Each scene shows the same named points in several views. A view is turned or mirrored, shifted and resized as a whole, has a little noise and may leave points out.
In the rows, zero is written as 128.

Scene 1
View 1
(217): [130 133 102 117 128 141 131 124  88 163 153 124 116 142 127 129 123 137
  99 140  84 156 113 166 112]
(303): [138 142 113 113 127 142 121 120  76 187 148 108 111 141 124 135 120 137
  95 135  90 145 102 175  95]
(206): [129 136 102 108 133 144 132 129  93 139 149 137 128 134 136 126 121 134
 100 146  98 155 115 154 125]
(148): [123 133 109 105 144 156 139 130  99 107 134 160 145 129 157 126 121 121
 113 148 110 160 120 138 142]
(229): [129 136 109 109 137 151 133 126  93 124 141 151 137 131 148 126 119 127
 109 147 109 156 115 144 131]
(247): [130 134 101 112 137 146 136 128  96 129 148 142 131 135 141 127 123 131
 105 145  98 160 119 150 133]
(76): [118 122  92 133 135 144 162 125 103 122 158 148 134 144 153 136 139 124
 113 138  41 186 137 153 144]
(147): [131 136 107  99 138 153 128 133  97 115 138 154 141 125 147 121 116 128
 106 154 124 151 115 141 137]
(82): [135 145 109  91 138 152 117 133  92 123 136 149 136 123 141 115 111 135
 102 156 146 140 107 141 129]
(276): [125 132 113 111 143 158 144 129  96 109 130 160 149 130 162 131 123 115
 116 144 101 163 120 140 143]
(150): [129 136 133 123 140 160 145 111  70 165 123 132 133 137 161 150 129 105
 121 125  68 156 108 158 112]
(284): [129 138 102 102 139 151 131 133 100 111 144 158 141 129 146 119 119 130
 104 151 118 156 118 140 140]
(62): [128 136 106 102 139 151 130 130  97 114 140 155 142 127 150 123 117 126
 106 152 120 152 116 139 137]
(223): [130 136 102 107 137 146 131 129  94 128 147 146 132 134 141 124 121 133
 103 148 107 157 117 148 129]
(52): [126 135 125 114 144 164 146 121  84 122 121 155 146 133 172 138 127 109
 122 138  93 159 115 141 136]
(166): [132 134 106 119 132 143 139 119  84 160 148 127 123 141 137 136 126 129
 106 137  72 161 116 165 114]
(49): [125 131  83  98 140 146 136 145 120  72 156 174 149 126 145 107 121 139
 103 166 127 168 133 129 164]
(27): [122 125  85 128 132 134 153 133 108 127 171 138 123 145 134 130 134 135
 102 146  54 183 136 157 139]
(280): [126 127  75 118 127 129 138 137 110 130 178 133 121 143 120 119 126 151
  92 153  80 172 131 157 135]
(6): [127 131  91 107 135 145 133 135 107 107 153 154 137 132 140 118 120 137
 101 156 110 162 124 143 143]
(89): [123 126  71 105 136 138 138 147 125  78 172 168 142 134 136 103 123 147
  98 164 114 173 137 135 162]
View 2
(206): [129 157  99 109 160 103 184 133 128 120 160 104 126 112 142  99 137  85
 108 165 146  69 125 163 178]
(147): [143 160  87 115 156 108 169 121 133 134 148 103 120 115 133  98 152  86
 118 132 148  55 133 174 156]
(280): [142 168  89 118 159 116 179 149 126 113 174  95 137 123 143 104 147  90
 115 196 148  85 100 114 195]
(150): [ 71 134 126  90 186  72 203 126 121 105 147 118 141 104 168 110 127  66
  85 150 137  70 142 189 161]
(82): [161 165  89 114 153 119 171 121 136 142 151 102 109 107 122  86 138  98
 120 131 155  48 148 190 162]
(247): [127 155  96 114 162 103 180 132 128 120 154 103 130 117 143 103 147  83
 111 156 144  69 124 154 170]
(217): [116 153 114  99 171 102 197 143 128 114 169 109 128 107 151  97 116  87
  97 188 150  77 130 164 198]
(166): [101 149 118 100 175  93 198 140 124 109 165 109 136 110 156 102 128  78
  94 178 145  75 129 158 189]
(284): [145 162  83 121 155 111 167 121 130 131 150 100 122 120 133  99 157  86
 120 138 147  55 125 163 154]
(49): [176 171  55 140 143 120 144 113 130 139 147  86 126 131 121 106 189  86
 138 126 146  54 103 133 144]
(76): [ 93 146  94 120 176  84 178 134 114  96 153  98 158 127 162 124 172  60
 106 177 133  86  89 109 162]
(276): [125 150  80 124 162  93 168 111 127 129 133 102 129 116 141 109 170  72
 116 112 140  54 124 167 131]
(6): [148 161  79 125 155 113 165 129 130 128 154  95 125 123 132 104 162  85
 121 151 148  66 115 145 163]
(62): [147 160  87 117 158 108 172 114 137 139 144 104 116 112 130  97 151  86
 116 122 148  49 138 185 149]
(223): [133 157  95 112 159 105 178 130 131 124 157 102 126 114 141 102 141  88
 110 155 148  63 129 162 169]
(89): [172 171  61 143 147 121 149 129 128 131 155  85 130 133 127 104 187  88
 137 152 146  65  92 113 156]
(229): [130 156  90 115 163 102 177 122 132 128 150 103 124 116 141 102 151  80
 111 140 147  62 130 166 158]
View 3
(247): [123 121 149 133 118 176 124 115  99 138 169 160 156  89 104 141 153 117
  66 113 155 123 119 145 147]
(206): [129 121 145 133 117 170 125 110  99 138 172 158 164  80 106 142 156 120
  67 112 148 121 115 146 144]
(52): [111 108 158 140 118 185 114 129  94 152 143 185 164 101 112 143 150  96
  81 105 160 150 112 135 156]
(217): [141 125 138 127 108 170 129 104  91 150 179 157 176  72 104 151 175 128
  55 115 130 117 100 148 149]
(303): [153 121 131 129 107 156 135  91  84 168 178 159 198  59 109 162 178 130
  63 114 120 120  85 146 139]
(6): [122 127 145 139 129 165 127 110 109 126 174 150 151  87 104 135 142 121
  75 112 164 109 133 147 135]
(166): [133 118 143 128 104 178 127 111  86 156 171 164 173  77 104 153 175 121
  52 114 132 128  96 147 156]
(27): [115 120 146 120  99 199 125 126  94 126 183 156 137  94  92 135 179 126
  29 110 144 114 117 156 171]
(76): [106 113 152 124  94 208 118 138  90 133 171 170 134 103  96 138 180 114
  32 109 145 129 113 155 182]
(49): [103 126 156 143 138 179 119 130 120 101 169 150 118 105  99 119 122 114
  79 110 192 112 159 148 138]
(276): [104 114 163 144 132 182 114 130 107 134 145 174 149 105 111 132 132  98
  90 104 178 141 130 139 148]
(89): [107 129 152 138 129 182 123 128 121  95 182 142 114 104  92 121 136 123
  62 110 180 103 158 154 142]
(280): [125 128 138 127 107 182 131 113 101 121 194 142 138  85  91 137 170 135
  36 116 145  98 125 156 151]
(82): [129 125 149 147 140 148 126 103 110 135 163 155 168  81 110 138 129 113
 100 111 168 120 130 141 120]
(150): [134 108 150 133 105 176 121 111  78 179 145 188 199  79 116 160 170 104
  74 108 131 155  79 138 158]
(284): [118 124 151 142 128 170 124 119 108 127 163 160 151  92 104 134 139 111
  83 108 170 125 132 142 138]
(223): [125 122 146 138 122 172 125 112 103 137 169 160 159  86 105 141 151 117
  72 112 155 122 120 145 141]
(147): [121 121 153 146 132 165 123 115 108 133 162 161 157  90 107 135 138 112
  89 110 166 126 131 141 135]
(148): [112 116 158 142 126 176 118 126 104 133 153 169 150  98 109 132 139 103
  84 108 172 134 130 140 146]
(62): [120 121 154 145 136 163 123 114 109 135 154 164 163  89 113 135 131 106
  99 108 169 132 130 139 131]
View 4
(148): [130 112 141  97 134 128 164  82 114 133 126 132 131 121 102 119 106  84
 111  84 108 104 133 104 130]
(49): [121 102 140 103 152 141 155  81 131  95 125 117 141 115  95 115 102  89
 108  94 125 104 109  68 105]
(52): [137 125 143  95 120 120 171  82 110 154 129 141 126 125  99 120 108  77
 107  87 102 105 149 125 140]
(217): [144 118 136  89 133 104 152  91 126 153 118 151 103 114 116 144 118 103
 130  50 104 131  99 150 134]
(89): [124 109 145 107 154 142 151  82 143  94 124 118 138 107  96 122 110  94
 114  87 131 116  97  82  95]
(62): [131  96 132  88 136 120 157  88 104 135 122 135 122 124 107 116 101  92
 114  79 104  96 124  91 141]
(280): [137 122 141 102 147 121 148  86 153 123 123 139 115 103 105 146 119 104
 127  57 121 140  81 130 100]
(247): [137 116 136  96 136 118 157  86 127 138 123 141 117 116 107 131 112  95
 119  68 109 119 110 124 127]
(150): [149 132 141  91 112 103 171  86 110 179 127 154 110 123 110 133 115  81
 116  65  91 119 146 162 152]
(6): [130 107 139  97 142 126 154  86 129 122 122 130 123 114 103 127 110  96
 116  75 116 113 105 100 119]
(276): [127 113 141  97 131 127 168  81 111 133 129 131 133 124  99 113 104  78
 105  93 109  97 142  98 132]
(147): [131 100 133  88 137 121 155  87 113 132 121 135 122 120 108 118 104  93
 117  76 110 102 116  99 136]
(206): [139 112 135  93 134 114 154  88 125 141 119 141 113 116 112 133 112  97
 123  64 107 118 106 126 131]
(76): [142 152 155 116 130 125 169  77 148 140 132 138 132 109  93 143 125  79
 111  79 118 140 127 153 100]
(229): [134 110 138  92 133 120 160  85 115 139 123 138 121 119 107 126 107  90
 117  75 106 109 121 112 134]
(166): [148 126 136  94 129 107 156  88 127 158 122 151 107 113 110 144 119  95
 124  55 104 131 109 153 133]
(27): [140 140 148 111 139 125 158  81 153 131 127 136 124 106  97 145 124  89
 121  67 120 143 103 147  97]
(303): [151 105 125  73 127  89 147  97 109 173 113 163  84 118 130 146 112 110
 138  34  89 125  94 156 162]
(82): [131  85 126  79 137 117 150  91 105 128 118 138 112 122 114 118 100 100
 123  70 104  97 107  87 147]
(284): [130 104 135  94 138 124 156  86 119 128 122 133 123 119 105 122 105  92
 116  78 112 105 115  98 128]
View 5
(284): [128 129  96 132 115 134 152  92 123 155 119  94  86 119 111 110 166 201
 122 123 136 164 117 160  80]
(147): [130 131  95 136 121 133 146  91 129 149 122  89  92 113 113 102 166 202
 127 117 128 173 121 152  71]
(27): [124 130 135 150  99 100 161 111 114 154 142 150  90 135 104 161 143 177
 139 147 131 117  88 174 111]
(247): [131 132 115 144 114 116 146 101 127 154 135 108  98 111 112 127 154 186
 135 122 122 153 104 157  86]
(62): [131 132  96 130 123 137 143  89 132 152 118  75  95 110 113  97 174 204
 123 112 129 178 127 147  69]
(229): [131 132 109 136 117 122 146  94 131 153 128  95  96 113 110 114 167 195
 127 118 126 158 116 150  78]
(52): [144 137 142 132 112 108 132  89 140 163 124  88 100 126  93 117 196 188
 121  92 119 143 138 135  90]
(82): [128 131  79 137 133 140 141  95 133 143 125  75  96  93 125  92 156 202
 127 119 127 195 115 153  60]
(76): [134 137 158 146  92  95 154 103 121 165 136 144  86 146  87 164 165 175
 134 129 127 102 107 160 120]
(217): [131 133 129 158 118  92 137 115 134 149 164 123 125  90 123 131 132 173
 153 122 106 154  85 160  83]
(280): [114 127 107 151 103 109 173 117 109 149 148 155  93 121 118 157 114 178
 149 164 133 131  69 191 105]
(148): [132 127 112 133 115 130 148  88 129 157 113  93  82 127 102 112 180 200
 121 115 133 156 128 146  85]
(6): [121 126  95 136 113 137 160  96 120 153 122 107  81 122 110 121 155 202
 126 136 139 158 107 168  82]
(206): [132 133 116 146 117 111 145 104 129 151 142 111 108 107 116 123 147 185
 138 124 121 158 100 159  80]
(150): [150 142 173 149 120  77 114 104 148 161 154 102 135 102 102 128 181 168
 141  83  94 139 121 126  88]
(49): [118 125  69 126 106 163 174  85 111 155  97  99  46 142 101 116 167 216
 111 147 160 156 121 175  87]
(223): [128 130 109 141 118 119 150 104 127 149 133 103 100 107 116 115 152 193
 135 126 125 162 107 158  77]
(166): [135 136 141 155 118  89 134 112 133 153 158 124 127 100 115 134 145 165
 153 117 108 144  93 156  93]
(303): [136 137 135 164 130  77 123 122 146 144 176 113 152  67 133 119 125 159
 161 111  92 173  80 155  68]

In a view up to two points have been moved. Name them for each view, in the order of its rows, or write none.
view 1 -> (276), (62)
view 2 -> none
view 3 -> (6), (150)
view 4 -> (303)
view 5 -> (280)
